Points on a hilly landscape, in no order, each with its height.
A climber steps from a point to the highest of its 2 nearest points, and stops where none of them is higher. Distance is the straight distance between rows; heights are no part of it.
mogu: [ 10 -10   7 -15  15   5 -11  -1  -2   2  -1   0   2   5  26  -6  10 -11
  15  17  -9  -3  12  -9  12   5  10  -5   2  -9]  (h 255)
Sola: [ 22 -10  -9  -5  18 -36 -11  57  19 -20 -32  13 -35 -24   0 -30  10  -1
  17  -9 -10 -52  18  -6   9  25  30   6 -12 -30]  (h 505)
gozig: [ 57   3   7   9 -13 -20  -4  24  21  26  -8   3  28  -7  13  -6 -25 -13
   6  19 -13 -32   0  26  -1  11  36   2  -5  58]  (h 33)
peg: [ 46  -4  30 -34  10 -27 -17  -5  -2  11   0  12   7   3 -15 -16 -12 -19
   2  29 -23  -9  -5  -2   0  -2  18  21  18  16]  (h 402)
Feva: [  7  12  12   2 -11  -5  -5 -48 -14  -3   2  32  -7  21 -37   6  -9   0
 -12 -17  -8  38 -25 -10 -10 -30 -29  18  29 -19]  (h 211)
zap: [-44   2  11  22 -33  -1  35 -14 -33 -19   4 -49   2  -6 -16  38  -1  18
  -3 -49  26  35   5   4 -21  24 -28 -19 -10 -12]  (h 186)
tavup: [ 17 -11   9 -21  29 -12 -17  49  -3  -4 -12  -8  -5 -11  24 -11  25 -25
  27  28 -13 -33  35 -17  29  28  28   7 -25  -8]  (h 185)
benem: [  9  25 -25 -26 -25 -29 -28  -1  27   9   3  10  -5  -1 -38  -4 -16  -1
 -19  26  26   0   2  11 -17 -16  15  33  22  35]  (h 334)
gif: [-15   6  18 -32 -18 -29   6 -26 -31  10  25 -36  27 -21 -24  12  13  -4
 -12  27  20  16  20  13 -14  22  18   6 -18  23]  (h 419)
nek: [-31  22  -4   5 -15  47  -6 -44  11 -15   3   6   9  35  -1   9   5  12
   5 -21  12  43 -18 -19  -3 -26 -47 -24  36 -13]  (h 100)
Zusav: [-55   5  18  -9 -17  -8  19 -21 -38 -30   4 -54   0 -12 -22  19  24   6
  -2 -24  29  21  12  -6 -20  26 -31 -20   3 -28]  (h 159)
lumut: [ 38   4 -26  -1  -3 -30 -28  59  47 -15 -27  30 -28 -14 -16 -37 -15   2
   7  -4 -10 -58  -1   0   3   2  13   5  14   5]  (h 315)
sodi: [-42   5  17 -46   7  11  -6   6  -9 -21  -5 -70  18  -6   5 -15  37 -10
  10  29  25 -22  13 -15   1  27 -14 -30   9   1]  (h 107)
Pubat: [ -1  -6   0 -39  24 -19 -26  33   1 -14 -10  -2 -25  -3   1 -23  27 -14
  16  24  -1 -23  25 -22  14  17  17  23  -1 -26]  (h 212)
pitik: [ -6   0  40 -21   4 -34   2 -39 -45 -18   5  -2 -18   0 -45  10   6  -8
 -15 -19  -5  32  -8 -20 -11 -10 -20  30  16 -38]  (h 213)
nuzi: [-10  18  16 -12 -22 -39   1 -40 -28 -14   5   1 -14  -6 -63  17  -6   2
 -27 -20  19  31 -12  -7 -21 -11 -18  28  16 -17]  (h 216)
Midab: [-15 -14 -23  10  15   1  -3  -3   2 -23  -7  43 -42  -2  10 -12  11  19
   7 -31  -6   8   3 -15   6 -14  -6   4  -2 -76]  (h 248)
Sez: [-19 -11   3 -13  17 -18   0  -5 -30 -14   2   2 -27  -9  12   1  24   0
   4  -3   5   8  21 -11   6   7  10  25 -17 -51]  (h 319)
vem: [  4   5  -6 -27  -3 -15 -18  48  26 -14 -22 -28   6 -15  10 -20  20 -12
  23  14  13 -40  26  -6  11  32  22 -17   0  12]  (h 232)
bon: [-12 -13  -8  -6  25  -6  -9 -11 -13 -14   3  36 -38   2  13  -7  21   1
   5  -8  -9  17  15 -19  11 -12   2  26  -7 -65]  (h 280)
Kelu: [ -8  17 -34 -10 -11  12 -24   1  37 -10  -5  14  -2   9   3  -9   0   7
  -1   2  22  -6   3   3  -2 -10  -3 -10  23   2]  (h 383)
zelo: [-48 -13 -27  -8  12  27   7  54  32 -13 -18 -43   2 -22  27  -1  28  10
  18  -4  35 -19  39  -2  20  30  22 -45 -26 -16]  (h 446)
vose: [ -7   3  37 -46  16   2  -2   8 -19 -13   0 -62  29  -4   8  -6  20 -16
  12  36   4 -22   8 -13   7  34  -2 -24  11  19]  (h 89)
Fal: [ 37 -26   3  29   7   8   9   2   8   7   0  59  -2   1   6 -23 -22   4
  17 -11 -51 -15 -28  13  -2 -17 -12  -9  13 -20]  (h 691)
ramag: [-37   6 -33 -16  -4  16 -14  32  33   5  -7 -12   8 -17  22  -5  32  -6
  11  18  36  -5  49   3  10   9  31  -9 -31   9]  (h 601)
gurel: [ 29   4  32 -12  -4 -28   5 -14 -11 -10 -16 -15   9  -7 -37   7 -20  -6
 -17 -12  -9 -14 -38   4 -11   4 -18 -12  34   8]  (h 39)
mafak: [ 22  -4  14  33 -20 -40  38 -10 -37  19   4 -17   4 -32 -27  30 -22   6
 -29 -29  -3   0 -17  32 -19  14   9  14 -28  29]  (h 306)
fud: [-30  12 -50  24 -28   0  14  21  19   6   6 -18   1 -21  12  17   1  25
 -15 -10  39  -7  15  26  -9  10  21  -7 -29  26]  (h 385)
pelu: [-19   9  17 -45  11  16 -20 -26  -5 -18  10 -27  17  17  -4  -8  17 -12
   6  27   6  10  -3 -18   6  -4 -24 -11  34  -4]  (h 512)
Gug: [ 31 -13  28  34 -13 -25  42  -7 -30  31   4 -21  22 -18   6  26 -21  -1
 -11 -14  -9   2 -12  33 -12  20  27   1 -28  28]  (h 320)
Dagag: [ -1  -5  37  -2   4 -24  17 -30 -46 -17   3  -7 -14  -7 -12  14   6  -4
  -4 -30  -7  24  -4 -12  -8   4 -14  14   0 -36]  (h 242)
kifit: [ 26  24 -38 -10 -23 -12 -30  22  45  10  -5  14   4  -1 -13  -9 -19  -3
  -5  19  19 -24   5  15  -6 -12  15  12  18  52]  (h 372)
Bovo: [-40  25 -33 -32 -13  43 -42  -9  51   7   0  10  15  21   5 -17  19  -7
   1  36  37  19  17 -11   1 -33  -2  -3  22  20]  (h 287)
pir: [-29 -22 -17   1  35  41   2  33  20 -19 -11  -9  -8   6  41  -1  14  11
  23  -5  -3 -10  18 -21  27  15  -6 -47  -9 -45]  (h 554)
Ludif: [ 10 -15  36 -34  34  -9 -16 -20 -37  -4  19   9 -12  14   7  -6   4 -15
   4  32 -28   8   1 -23  16  -7 -14  35   6 -27]  (h 305)
guse: [  3  14 -35  43 -27  -1  44   4 -16  25  10 -40   1 -20 -18  37 -36  18
 -30 -31   9  -8 -20  28 -16   7 -10  -5 -13  54]  (h 326)
Dudu: [-26   3   5  39 -29   7  39 -15 -22   2   7 -28   8   5   3  36 -11  19
  -4 -45  19  31  -2   6 -12   9 -17 -16 -11  -1]  (h 203)
basub: [-17  29 -69   0 -26   6 -20  30  52  -3  -4  -1  -3 -10   1  -4  -5  13
  -8   2  41 -23  16  15  -4  -8  14  -2   0  34]  (h 452)
deta: [ 62 -12  36 -30  20 -13 -25  31   4  12  -5   9  18   2  12 -29  -7 -32
  28  38 -46 -35   7 -10  16  15  17  -1   8  25]  (h 348)
Dok: [  1  -5   1  -4   4 -34   2  -6 -16  -1  -4  10 -21 -19   0  -1  10   2
  -2 -10   6  -2  11   3  -7   8  22  22 -11 -24]  (h 353)
zose: [-17  17   1  13  -8  57  -2 -47   8   8  16  27  18  45  18  10   6   8
   5  -4  -4  50 -17 -19  -1 -27 -29 -20  15  -3]  (h 120)
veta: [  6  -8  31 -22  24   7  -3 -23 -31  -5  13 -11   4   9  21   4  11 -15
   8  15 -18   9   1 -17  16   4  -9   4   5 -18]  (h 279)
digo: [ -3  35 -44  46 -32   9  20 -28 -10   7   6   9 -18   0 -36  31 -25  14
 -37 -36  14  19 -30   7 -19 -23 -27  17   2  30]  (h 294)
Rolu: [ 18  -7 -25  58 -10  26  19  -7  11  -2   5  67 -23  10 -10 -11 -29  24
   1 -41 -35   4 -41  12  -8 -35 -40  -5  13 -25]  (h 609)
somud: [-27  -9   8  -4  16  56   0 -16   0 -16   4  -2   5  30  33   2  14   7
  22 -11 -18  24  -6 -28  17  -7 -46 -41  25 -33]  (h 416)
geno: [ -8  11  -6 -12 -19 -13   0 -12  -4  16  14 -14  20  -9  -2   8   8   0
  -8  20  27   7  16  17 -14   8  27   9 -13  31]  (h 460)
robad: [ -3 -15 -34  22  -3   3  20  68  36   2 -16 -37   5 -11  28   1 -20  23
  17 -20  12 -42  11  19  19  31  26 -42 -15  11]  (h 380)
sakag: [-18   5  13   1  16  53  -9 -49 -17   5  22  25  11  41  29   8  17   0
   8  13 -17  51  -2 -26  14 -26 -32  -1   7 -14]  (h 141)
nifin: [-11   9 -29  11 -16  23  -4  21  37  21  -3  -7  24   3  39   7   1   3
   3  15  25  -4  23  16  -1   5  33 -19 -20  39]  (h 524)
delib: [ 13  -6  -8 -23  14   3 -29  -5  13   4   3  45 -14  20   5 -21   0  -5
  15  17 -23   8   3 -15   5 -20  -5  14  21 -22]  (h 394)
ruri: [ 13 -17   4 -17  30   2 -23  -4 -12  10  12  41 -17  17  21 -11  10 -13
  12  34 -29  14  16 -17  19 -13   3  37  -5 -26]  (h 346)
pire: [-43  21   5  -5 -14  25  -1 -55 -19  -3  17   2   6  22  -8  15  24   0
  -7  -6  24  57   7 -16 -10 -24 -22  10   5 -12]  (h 421)
Dite: [-54   4  19 -49  24  36 -25 -17 -15 -17  11 -39  14  13  10  -7  33 -17
   7  49  18  10  12 -23  21 -16 -37   4  11  -6]  (h 434)
Pevob: [-48   6  19 -37  -7 -10   2 -13 -30 -30   1 -64   8 -15 -24  -1  33   0
  -1   6  27  -2   8 -10 -15  29 -20 -21   8 -18]  (h 133)
tudol: [ -6   9 -31  73 -22  39  36  -5   4   9   3   4  -9  24  -3  21 -42  27
  -9 -55  -3  20 -31   7  -5 -20 -34 -18   1  11]  (h 620)
Dil: [  2  -9 -23  -8  25  -3 -17  56  31 -29 -31   9 -27  -9  10 -27  17   4
  21  -4  -6 -45  22 -20  20  22  19 -25  -5 -44]  (h 559)
daf: [-15 -15 -34   0  21  23  -9  42  36 -21 -19  10 -18  -3  22 -12  13  11
  19  -7   2 -24  27 -16  24  11  13 -36  -8 -42]  (h 619)
Sota: [-22 -18  22   8  13  41  19  -5  -8 -14   0 -28   5  24  32  10   5   7
  22 -30 -16  18  -5 -23  12  11 -38 -48  15 -37]  (h 458)
loda: [-25 -14 -27  27   7   5  16  17  14 -34 -15  15 -40  -5  13  -4  -2  32
   3 -50   5 -11   3  -9  11   2  -7 -23  -3 -74]  (h 282)
vok: [ 32 -11  37   9   1  -5  23 -20 -28  26  10 -16  31   1  23  17  -9 -11
   2   7 -18   8  -3  14   0  15  22  -8 -11  24]  (h 335)
teb: [ 46  -6  -3  27 -11 -32   9  19   1  26  -4  17   1 -23   8  -2 -18  -6
  -5   1  -8 -24   3  34  -9   6  44  23 -30  37]  (h 24)
zopu: [ 22  -3 -35  31  -7  17   1  21  35  13  -4  31   3   7  27  -6 -22  10
   6  -6 -10 -18  -2  19   3  -6  18 -14  -5  14]  (h 588)
Pav: [ 35  14 -29 -11 -11 -22 -33  34  44  -3 -15  22 -15  -5 -22 -26 -21  -1
   0   7   1 -39  -8   8  -1 -10   8  12  28  24]  (h 342)
Nug: [-27   7  -1 -25   9  36 -18   4   8  27  15 -15  36   3  35   2  30 -23
   6  58  18  14  43  -7  13  -4  29  13 -34  37]  (h 198)
Kabun: [-48  20  19 -14 -19  23   5 -60 -31   1  27 -26  29  15 -17  21  23  -6
 -10  12  27  56  12 -11 -11 -14 -23   3   0   8]  (h 475)
vufud: [ 29   2  31  12  -4 -17  11 -13  -6 -22 -20  -3  -5  -4 -42   4 -29   0
 -16 -36 -23 -12 -53   1 -12  -4 -40 -18  40  -4]  (h 31)
tazu: [-17  36 -29  27 -32   9   0 -42  -1  -5   7  22 -12  17 -35  23 -12  18
 -25 -30  25  36 -23  -3 -17 -30 -29  13  14   6]  (h 274)
dig: [ 19  -1  15  10  -5 -46   6 -20 -14  -7  -6  20 -24 -21 -43   5 -14   5
 -29 -29  -5   6 -25  13 -18 -13  -5  31   6 -12]  (h 454)
mipen: [ -3  -8  16  20   2   9  18 -28 -27  15  12   9   4  10  29  14  10  -3
   3  -8  -9  28   7  -3   1  -1   7   7 -20 -15]  (h 236)
let: [-33 -13 -22 -15  25  30  -9  53  24  -6 -15 -26   1 -20  32   1  38  -8
  24  20  24 -17  54 -10  32  21  24 -24 -39 -10]  (h 508)
logut: [-19   6  15  11   7  16   6 -51 -35  18  27  22   1  24  16  16  20  -5
  -5   8  -1  51  14 -15  -3 -16   6  30 -26 -11]  (h 259)
sulo: [ 31   6  46 -20   5 -52  11  -2 -15 -20 -26 -29  -1 -21 -53   1 -14  -5
 -27 -11 -13 -35 -43   3 -18  20  -9  -9  28  13]  (h 49)
Deda: [ 19   0  13 -44  13 -32 -31   8  12  -9 -10  16 -29   9 -31 -36  -4  -8
   0  21  -6  -7  -5 -17  -6 -10   2  24  38 -21]  (h 284)
tir: [  1  -3 -23  36 -21  -7  45  28  -9  17   4 -52   3 -20   0  27 -39  25
 -15 -35  12 -20 -19  32  -9  23  -1 -18 -13  43]  (h 340)
Kanod: [-14  21 -14  63 -27  43  32 -26   4  18  12   2  12  36   1  34 -24  19
  -9 -36  11  37 -29   2 -13 -14 -23 -19   0  30]  (h 589)
zogo: [-56  -3   5 -35  22  30  -4  17  -2 -29 -12 -55   3  -3  18  -6  41  -3
  17  18  25 -14  19 -17  11  21 -19 -35   1 -26]  (h 85)
fesu: [ 13 -39   7  51   8  -1  43  28  -5   7  -8  -1  -7  -5  29  -1 -25  19
  14 -47 -25 -14 -13  20   6  12   9 -18 -21 -33]  (h 575)
Tosa: [ -9  26 -24  -2 -19  -1 -18 -35  13 -16   1  28 -20  19 -40   3  -8  16
 -17 -20  18  25 -24  -7 -13 -35 -31  15  37 -16]  (h 245)
tezud: [-19  17   0 -26 -24 -34  -8 -36 -15   2  12   8 -13   2 -61  11  -2   4
 -28   5  30  39   1   2 -24 -20  -3  40  16  -8]  (h 247)
Zapa: [-20  -2  36   2  16  39   3 -52 -45  -7  26   5   7  32  22  20  16  -6
  11   4 -18  51  -3 -30  16 -19 -37  11  -2 -22]  (h 161)
bop: [ 13  11 -42  30 -20  14  -3  27  44  24  -2  14  15   5  29   0 -16   8
  -2   7  12 -18  11  17   3  -1  30 -10 -17  41]  (h 556)
fako: [-26   0 -45  31 -11   3  18  28  21 -34 -14 -13 -34  -9   3   1 -16  41
  -4 -50  22 -24  -7   2   6   3 -16 -28   5 -37]  (h 307)
Doku: [ 37  -1  29  45 -13 -12  23 -38 -24  10  -4  40   3   0 -47  18 -28 -11
 -27 -35 -35  29 -47  14 -11 -29 -25  24   0  11]  (h 173)
rim: [-14  17 -14 -29 -26 -35 -13 -17   1  12  17   3  -9  -7 -47   1   3   5
 -26  25  38  18  15  12 -25 -12  21  44   3  15]  (h 291)
Bufem: [  1  -7  27  16 -19 -46  34  -7 -46  -4   5 -31  -1 -38 -25  29  -4   9
 -19 -33   5   7  -6  18 -23  29   1   4 -22  -1]  (h 286)
zok: [ 21   9  24 -34  -4 -46  -6  11  -4 -14 -18 -34   3 -19 -41  -9  -6  -4
 -11  11   9 -37 -16   6 -20  28   9  -6  20  20]  (h 61)
rig: [-33   4  19 -51  -4 -13  -8 -17 -32   8  27 -46  22 -13 -16  -2  29 -13
  -3  50  25  12  32   5  -3  15  10  18 -20  18]  (h 371)
nikun: [ 45 -27  51   1  23 -45  17  10 -23  -5 -21  -3  -9 -29  -7 -17  -5 -10
   0 -12 -37 -31 -24   9  -4  21  13   4  -5 -10]  (h 390)
fatos: [ 24   9 -41   2  -6 -11 -26  64  53 -14 -26  14 -14 -12   3 -24  -9   3
  16  -2   0 -52  16   0  16   8  20 -16  -1   8]  (h 290)
Sil: [ -3   2  31  -4 -14 -35  21 -22 -38 -15  -1 -29  -2 -21 -31  23  -1   0
 -15 -28   7  12 -10   3 -19  14 -10   0   5 -11]  (h 267)
tinek: [-29 -11 -26   1   6  10  15  66  37 -15 -22 -49   2 -14  24  -2   5  20
  19 -14  27 -37  22   5  20  40  22 -52 -12  -7]  (h 407)
zin: [-33  15  33 -24 -19  17  10 -51 -32  -5  22 -47  43   7 -23  26  14  -9
  -9  10  20  38   3  -6 -10   3 -27 -18  10  18]  (h 525)
vopod: [ 38 -29  23  12  19 -33   9  23  -2 -10 -21  18 -22 -27   1 -27  -6  -3
   7 -20 -37 -36 -21  13  -4  15  10   4  -5 -27]  (h 415)
nat: [-24  15  34 -41   0  33  -7 -48 -21  -5  16 -43  44  19  -6  10  14 -16
   0  25  11  29  -3 -16   0 -10 -32 -22  28  16]  (h 580)
Kobu: [-18  25 -35 -31 -17  15 -45  16  54  17  -1  14  13  16  -2 -20  15 -12
   2  42  34   8  34  -5   2 -24  22  17  10  34]  (h 235)
geled: [ 28 -32   7  54   4   0  33   8  -6   5  -3  40 -11  -7   9 -11 -20   9
   6 -41 -41  -3 -26  19  -1  -9  -5  -1 -13 -33]  (h 625)
laz: [ 24  -7  13 -13  12 -44 -20   3  15 -20 -21  35 -40  -8 -50 -32 -19   3
 -20 -14 -21 -18 -37  -5 -16 -17 -17  20  39 -22]  (h 374)
dolin: [-42  26 -19  51 -25  42  20 -36   9  19  20  12  12  30  15  24   4  18
 -14 -15  34  48  -8  -7 -18 -15  -3 -10 -20  22]  (h 553)
Subo: [ -3 -41  -8  54   8  21  47  37  13  21  -1 -12  15  19  37   6 -36  28
  24 -42 -26 -12  -9  17  15  14   9 -39 -22 -20]  (h 541)
Nezet: [-15  11 -10  -1 -20  16   3  -4  16  22   7 -22  34  -1  20  11   5   0
  -3  18  29   7  14  17 -11  11  21 -14 -13  46]  (h 492)
zor: [ 43 -24 -12  31   5   3   5  29  24  11  -9  44   4  -3  17 -21 -27  -1
  18  -7 -40 -31 -14  21   3  -3   9 -14   1   1]  (h 635)
didi: [ 59  -9  38 -33  19 -27 -25  16   6   6 -11  14   6   5 -14 -36 -12 -25
  13  30 -42 -32 -13  -9   2   6  12   5  29  15]  (h 373)
ren: [ -1  -3  17 -48  18 -30 -22   5  -8 -15  -4  -6 -27   1 -20 -23  15 -13
   3  24   4  -7  11 -17  -1   6   8  31  16 -25]  (h 246)
puna: [  0  12 -18 -20 -10 -16 -17  11  21  -9  -9  -8  -2  -7  -7  -6  -1   2
  -1   4  23 -17   3  10  -8   9  11  -2  15  12]  (h 414)
Tun: [ 43 -16  59   7   9  -1  24 -31 -38  17   9 -13  32   5  11  14 -15 -18
   6   1 -38   9 -19   5   2   8  -1 -12   3  10]  (h 349)
Vezaf: [-38   4   1 -17  15  28 -14 -34 -20  13  24   9   5  18  23   8  32 -11
  -4  35  14  43  25 -15   9 -20   1  33 -21  -6]  (h 295)
laga: [  5  30 -51  44 -31  10  35 -16 -15  24  12 -13 -11 -13 -31  34 -33  11
 -45 -32   9   4 -29  17 -21 -12 -19  10  -7  59]  (h 311)
tuf: [-36 -25   5   9  22  39  24  18   3 -10  -4 -33   3  13  48  10  10  13
  21 -24  -3   6   7 -15  22  16 -13 -51  -3 -36]  (h 501)
pebe: [ 17 -23  20  -5  37  41 -17  -6 -17  16  21  31  21  28  53   3   5 -18
  26  53 -51   8   7 -16  31  -9 -14   1  -9   4]  (h 258)
Sano: [-18  28  -4  49 -24  21  12 -53  -6  28  25  27  14  30  -3  24   2   4
 -21  -4  22  51 -13  -8 -22 -15   8  13 -20  26]  (h 521)
lota: [-36  -3  34 -14  21  30   3 -34 -47  -9  25 -28  16  11  31  21  30 -11
   6  23   2  35  12 -17  22  -4 -28   8 -19 -12]  (h 190)
Zepug: [  7  -1 -25  65 -18  39  28  -6   9  -3   2  31 -11  23 -10   7 -38  29
   1 -53 -28  13 -43   5   2 -30 -47 -21  20 -12]  (h 662)
nados: [ 37 -22   3  -1  18 -41 -15  43  15  -6 -22  40 -33 -21  -6 -36   1  -6
  12  -4 -28 -35   7  -1   6   6  29  25  -8 -25]  (h 459)
pina: [-35   0 -12 -40  21  21 -27  16  13 -27 -10 -21  -7   3  14 -18  37  -9
  15  23  19 -13  23 -22  15   6  -7 -11   6 -26]  (h 59)
Nem: [-64   2  -3 -37  13  33 -20 -20  -9  -1  18 -15   4   5  12  -3  42 -12
   0  42  31  26  30 -14  12 -18 -11  22 -16 -10]  (h 352)
rimur: [ -5  28 -70  16 -27   2  -2  20  28  11   3  -2 -11 -15  -3   9 -17  19
 -23   1  32 -22   5  24 -10  -8  13   9  -9  51]  (h 420)
nasab: [-15  -2  20  30 -17  19  35 -23 -22  19  13 -22  22  17  21  32  -2   9
   1 -24   7  38   3   4  -9   9  -1 -17 -17   8]  (h 215)
loger: [ 50 -33  62  15  22 -26  27  -9 -41  11  -1  -4   9 -16  11  -3  -9 -15
   5 -12 -46  -8 -17  11   2  19   9   2 -10  -9]  (h 369)
memi: [  1   9 -36 -14   2   9 -30  58  55 -12 -24   1   3  -4  15 -21  15  -5
  22   9  15 -35  32 -10  19  10  21 -25  -3   3]  (h 262)
bago: [ 25  -8 -29  33 -13 -32  17  36   8  13  -9  14 -15 -35  16   4 -14   9
  -5 -13   5 -32  13  34  -2  10  48  21 -40  16]  (h 15)
bavuz: [ 14  21   0  37 -17  -2   8 -44  -3  42  25  34  16  20  -6  19 -13  -3
 -25  12   3  28 -14   6 -22 -16  27  26 -22  35]  (h 493)
zedep: [-12  20 -18 -19  -4  31 -27   5  36  31   5   8  34  15  27  -8  17 -20
   6  43  18  11  35  -5   4 -12  30   5 -14  47]  (h 196)
ves: [ 43   6  23 -28  -6 -34 -15  18   9   2 -15 -23  20 -12 -23 -13 -15 -16
  -1  22  -1 -40 -11  10  -8  24  18  -9  23  44]  (h 51)
rog: [ 50 -14  45  13   5 -26   9 -37 -17  14  -2  45   5  -2 -43  -6 -25 -18
 -20  -9 -49  17 -40  16 -10 -28  -8  30   9   1]  (h 155)
Did: [ 22   8  29  29 -15  -3  14 -53 -29  10   4  33   5  11 -33  22 -17  -7
 -18 -26 -18  43 -27   2 -12 -23 -18  20   5  -3]  (h 188)
tusil: [ 37 -27  16  -7  30  17 -18   8  -7  18  11  56   9  17  32 -18  -1 -19
  35  42 -65  -5   2 -13  17  -5  -3  -1   5  -6]  (h 285)
Gavom: [ 31 -12  -1 -20  13 -30 -32  18  30  -6 -13  56 -39   4 -31 -43 -17  -3
   4   8 -29 -14 -16  -7  -8 -19  -5  23  38 -25]  (h 330)
fosud: [ 19 -11   3  21   1 -22   6  -8  -5 -16 -13  33 -31 -13 -19  -9 -13   9
  -8 -41 -18  -6 -27   7 -12 -15 -16  13  14 -33]  (h 496)
vimo: [ 18   9  -7  15  -6   4  -9 -30   4  32  15  46   7  23   8  -3  -5  -4
  -7  20  -6  23  -3   4 -11 -21  25  24  -7  17]  (h 465)
riba: [ 23 -16  -7  49   1  -1  21   6   5 -24 -11  44 -34 -12 -24 -16 -30  18
  -5 -59 -40 -13 -49  12  -7 -27 -44  -3  16 -31]  (h 550)
puso: [ 29   2  19 -12   3 -16  -6 -27  -8  23  12  22  10   9  -4   1  -6 -11
  -5  19 -12  12  -1   5  -4 -13  21  21   3  13]  (h 433)
zekog: [ 57 -15  19  33  -1 -19  15 -13  -5  20  -4  31  12 -13 -21  -2 -30 -10
 -20 -12 -38  -9 -41  32 -12 -19   4  19  -3  25]  (h 139)
zofit: [ 45  13   9 -14 -19 -19 -11   5  11  24  -1 -13  39  -5  -3   2 -24 -17
  -1  29   4 -19   3  19  -5  12  31  -3   4  68]  (h 40)
tofud: [-25 -11  33 -27  37  25 -14 -11 -36 -11  22 -21  19  12  39  15  25 -19
  10  55  -3  13  13 -15  35  -2 -19  23 -24  -3]  (h 214)
zup: [ 27   6   1  -6  -2 -42 -10 -10   9  -7 -14  27 -32 -16 -60  -6 -29   1
 -35 -17  -9  -6 -43   8 -16 -27 -19  33  33   5]  (h 413)
Pes: [ 16   0  41 -37  10 -26  -1   5 -23  -9  -8 -41  14 -11  -8  -9  10 -10
   7  24  -1 -27  -1  -9  -4  34  11 -14  12  10]  (h 75)
dozi: [-36  14 -19 -18  -5  30 -17 -19  20  -1   3   2   8  15  16  -3  22   3
   1  11  26  23  13  -6  -3 -18  -1  -8   8  -1]  (h 341)
ton: [ 49 -27  19 -20  34  -6 -27  35  -1  13   1  41   0   5  18 -27   1 -27
  35  43 -64 -25  12 -15  23   0   7  11   1  -3]  (h 314)
nebav: [-42   6 -48  13 -21  -4  20  32  15 -27  -5 -37 -23 -27  -5   8  -1  39
 -10 -36  44 -23   4  17  -7  21  -6 -25  -7  -9]  (h 331)
kegib: [  0 -10 -36  32  -9  -1  34  56  21  15  -5 -52   4 -12  18  12 -40  29
   0 -33  11 -41 -12  31   5  26   9 -31 -11  33]  (h 358)
kad: [ 54 -14  -3  61  -4   5  31   5   2  31   3  35   8  -9   0  -3 -37  -2
 -14 -16 -37 -15 -40  42 -10 -15   7  13 -17  32]  (h 128)
gusib: [ 12   3  12 -33  11   5 -25 -14   9 -16  -3   8  -1  21  -3 -21   1  -7
   6  13 -14  -2 -13 -19   0  -4 -23 -12  45 -15]  (h 450)
guzi: [ 23  -6   5  -7   0 -32  -2  18  -2   0 -14   1 -10 -21  -1  -8  -1  -1
   3  -5   2 -24   4  10  -4  17  26   9  -2  -1]  (h 381)
zufi: [ -2 -12   6 -19  22  -7   0  48   0  -8 -15 -37   2 -18  30  -7  26 -10
  24  12   6 -34  31  -9  20  45  29 -15 -25  -6]  (h 207)
dafu: [-35  20 -57  -4 -20   9 -29  31  52   6  -6  11  -2  -8   5  -6  22   6
  -1  16  46  -6  42   6  -1 -10  32   8 -23  19]  (h 511)
fegun: [-14  -5  -2 -19  21  25 -16   8   1   7   7  -5  15   5  42   0  28 -18
  13  36   3   4  34 -11  21   4  19   7 -24   8]  (h 227)
mup: [ -2 -15  29 -11  37  36 -12 -16 -31   9  26   7  21  24  51  16  18 -14
  10  50 -25  19  11 -16  34  -8 -14  16 -18   2]  (h 238)
ref: [-38  10 -53  13 -26 -18  13  23  12 -15   2 -16 -23 -35  -3  11   6  32
 -14 -23  45 -15  18  22 -10  16  14   0 -27  -7]  (h 356)
Gedi: [-42  -1 -24 -41  40  33 -46  26  22 -29  -8   2 -25  13   8 -21  39 -14
  15  40  10  -7  29 -34  28  -9 -19   5   9 -43]  (h 29)

Call two points neighbours if one is among the 2 nearest of the other. Go from one point of each pair to the other, from neighbour to neighbour, staying as high as possible. Name the lowest point that can't be avoided.
kifit / daf -> pitik
kifit / Zepug -> tavup
ramag / puna -> Midab
nat / puna -> zedep

For each start below, name the point where the climber stops.
Dudu -> nat
geno -> Fal
Bufem -> daf
veta -> nat
sakag -> Zepug
zufi -> kifit
ton -> Zepug
Pubat -> Zepug
zekog -> ramag
loda -> ramag
laga -> ramag
